Points, in no order, along strands that fork, close into loops and pass close to each other.
Points whose rows are less than 4.06 apart are linked; no others are. Some points are linked to none.
q854: [-2.05 -3.48  3.08  0.14  1.51 -2.95 -1.22 -0.52]
q660: [-1.56 -0.63 -3.32 -5.42  2.29  5.55  3.04 -1.95]
q215: [-1.93  1.08 -4.79 -4.47  0.25  6.08  2.89 -1.02]
q432: [ 0.26  2.42  0.62  2.97 -0.96  1.15 -2.72  2.28]
q947: [-0.29  1.08 -0.83  2.20  4.31  2.11 -0.29 -0.24]
q829: [-2.01 -0.30  0.79  1.82 -4.25 -0.89 -4.77  2.47]
q205: [-0.08 -3.13  3.76 -3.39  2.62 -6.81 -0.16  0.60]
q375: [ 0.08 -2.09  2.80 -0.82  5.08 -1.21 -0.08 -0.23]
q225: [ 1.02  1.86 -0.86 -2.59 -0.73  6.49  1.29 -1.42]
q515: [-0.70  0.07  0.46  2.49  4.25  0.87 -1.15  0.22]
q246: [ 1.84  3.54 -2.42  0.46 -1.72  3.27  2.53 -1.89]
q183: [-0.95  1.01  0.77  3.12 -2.70 -0.17 -3.95  2.74]
q378: [-2.72 -0.23 -2.43  3.62 -3.84 -3.42 -3.97  1.97]
q76: [ 1.77 -1.82  4.74 -4.23  3.64 -3.67  1.63 -0.49]
q846: [-3.27 -4.97  2.07 -1.12 -0.57 -3.19 -3.92  1.07]
q614: [-2.54 -2.77  2.53  0.95  0.03 -1.66 -3.35  0.86]
q689: [-2.45 -5.90  1.74 -3.77 -0.04 -6.51 -2.30  0.32]
q463: [-0.58 -1.37 -2.04 -5.37  4.32  4.27  3.06 -1.91]
q760: [ 0.79 -1.37  0.34 -3.72  4.84  3.22  1.99 -1.61]
q156: [-0.33  0.47 -2.67 -1.24  3.64  3.94  2.25 -2.47]
q773: [-2.30 -4.17  2.30 -0.22  2.16 -4.84 -1.15 -0.14]
q490: [ 6.06  2.57 -0.97  2.23 -4.74 -2.89  3.71  2.65]
q253: [-0.50 -1.40  2.43  0.49  4.02  0.03 -0.83  0.06]
q345: [ 2.77  4.30 -1.80  3.73 -1.80  0.13  0.52  1.84]
q153: [ 0.84  3.34 -4.64 -1.15 -0.73  4.87  2.80 -1.19]
q364: [ 0.11 -2.98  4.13 -2.30  3.19 -4.44  0.57 -0.43]
q309: [-3.21 -2.29  0.58  1.30 -3.83 -1.83 -4.40  0.69]
q495: [-1.34 -4.59  2.73 -4.15  0.84 -7.62 -1.27  0.84]
q350: [ 0.18  1.56 -2.43 -0.13  2.29  4.24  1.44 -1.56]
q201: [ 2.93  4.37 -3.14  1.50 -2.49  1.84  3.22 -1.03]
q220: [ 0.35 -0.82  3.90 -0.82  0.81  2.64 -0.53 -1.29]
q814: [ 4.54  1.88 -0.91  3.05 -6.01 -4.86  2.91  2.69]
q626: [-1.85  0.22 -0.98  2.76 -7.02 -3.45 -2.15  0.30]
q980: [ 1.52 -1.34  0.71 -3.47  6.88  0.37  2.17 -0.78]
q314: [ 1.05  2.53 -0.07  1.20 -0.93  3.42  0.80 -1.69]
q901: [ 2.16  3.70 -1.84  4.45 -3.02 -1.94  0.63  1.68]
q164: [-1.59  0.92 -5.38 -1.77  3.80  4.34  3.09 -1.83]
q895: [-0.89 -0.65  3.35  1.03 -0.35  1.13 -1.68 -0.41]
q103: [ 1.23  3.15 -0.56  2.78  0.50  2.77 -1.25  1.48]
q438: [-2.13  0.87 -0.64  4.48 -1.54 -2.16 -1.09 -0.46]
q833: [ 0.48  2.80 -1.68  4.94 -3.19 -2.96 -0.42  1.76]
q801: [ 2.79  4.48 -2.42  2.49 -0.48  2.51  0.17  1.88]
q294: [-0.80  2.39 -5.32 -2.99 -0.21  5.79  2.70 -0.69]
q797: [ 0.71 -0.88  3.36 -2.27  1.83  3.62  0.60 -1.94]
q776: [ 1.14 -1.76  2.12 -2.12  6.33 -1.67  1.23 -0.09]
q528: [-3.28 -5.74  1.53 -2.05 -1.38 -4.47 -3.45 -0.15]
q564: [ 0.44  1.72  2.26  1.33 -1.71  2.70 -0.78 -0.60]
q810: [-4.03 -3.80 -0.65  0.88 -3.10 -2.90 -4.41  0.19]
q630: [-0.78  1.82 -2.38  4.80 -4.01 -3.93 -2.05  2.51]
q905: [ 5.47  3.77 -1.37  1.72 -4.69 -0.92  3.86  0.80]
q747: [ 4.30  4.27 -3.01  1.27 -3.71  0.67  4.28 -0.53]
q858: [-1.52 -4.06  5.37 -2.13 -1.22 -2.36 -0.56 -1.81]
q14: [ 0.87  0.37  1.12 -2.49  1.55  5.70  0.54 -1.52]

A piece is all that can be reached along the links. How many separate loops has the piece of each point below (a circle has one, a figure eight two, a Y none), and how many tips (points with one link)?
q294 => loops 0, tips 3
q528 => loops 0, tips 2
q901 => loops 0, tips 2
q164 => loops 0, tips 2

Name the points in between on the shortest way along the links from the first point to the second, in order.
q225; q220 => q14 q797
q14; q246 => q797 q220 q895 q564 q314
q309; q801 => q829 q183 q432 q103
q201; q463 => q246 q153 q294 q215 q660
q495; q76 => q205 q364
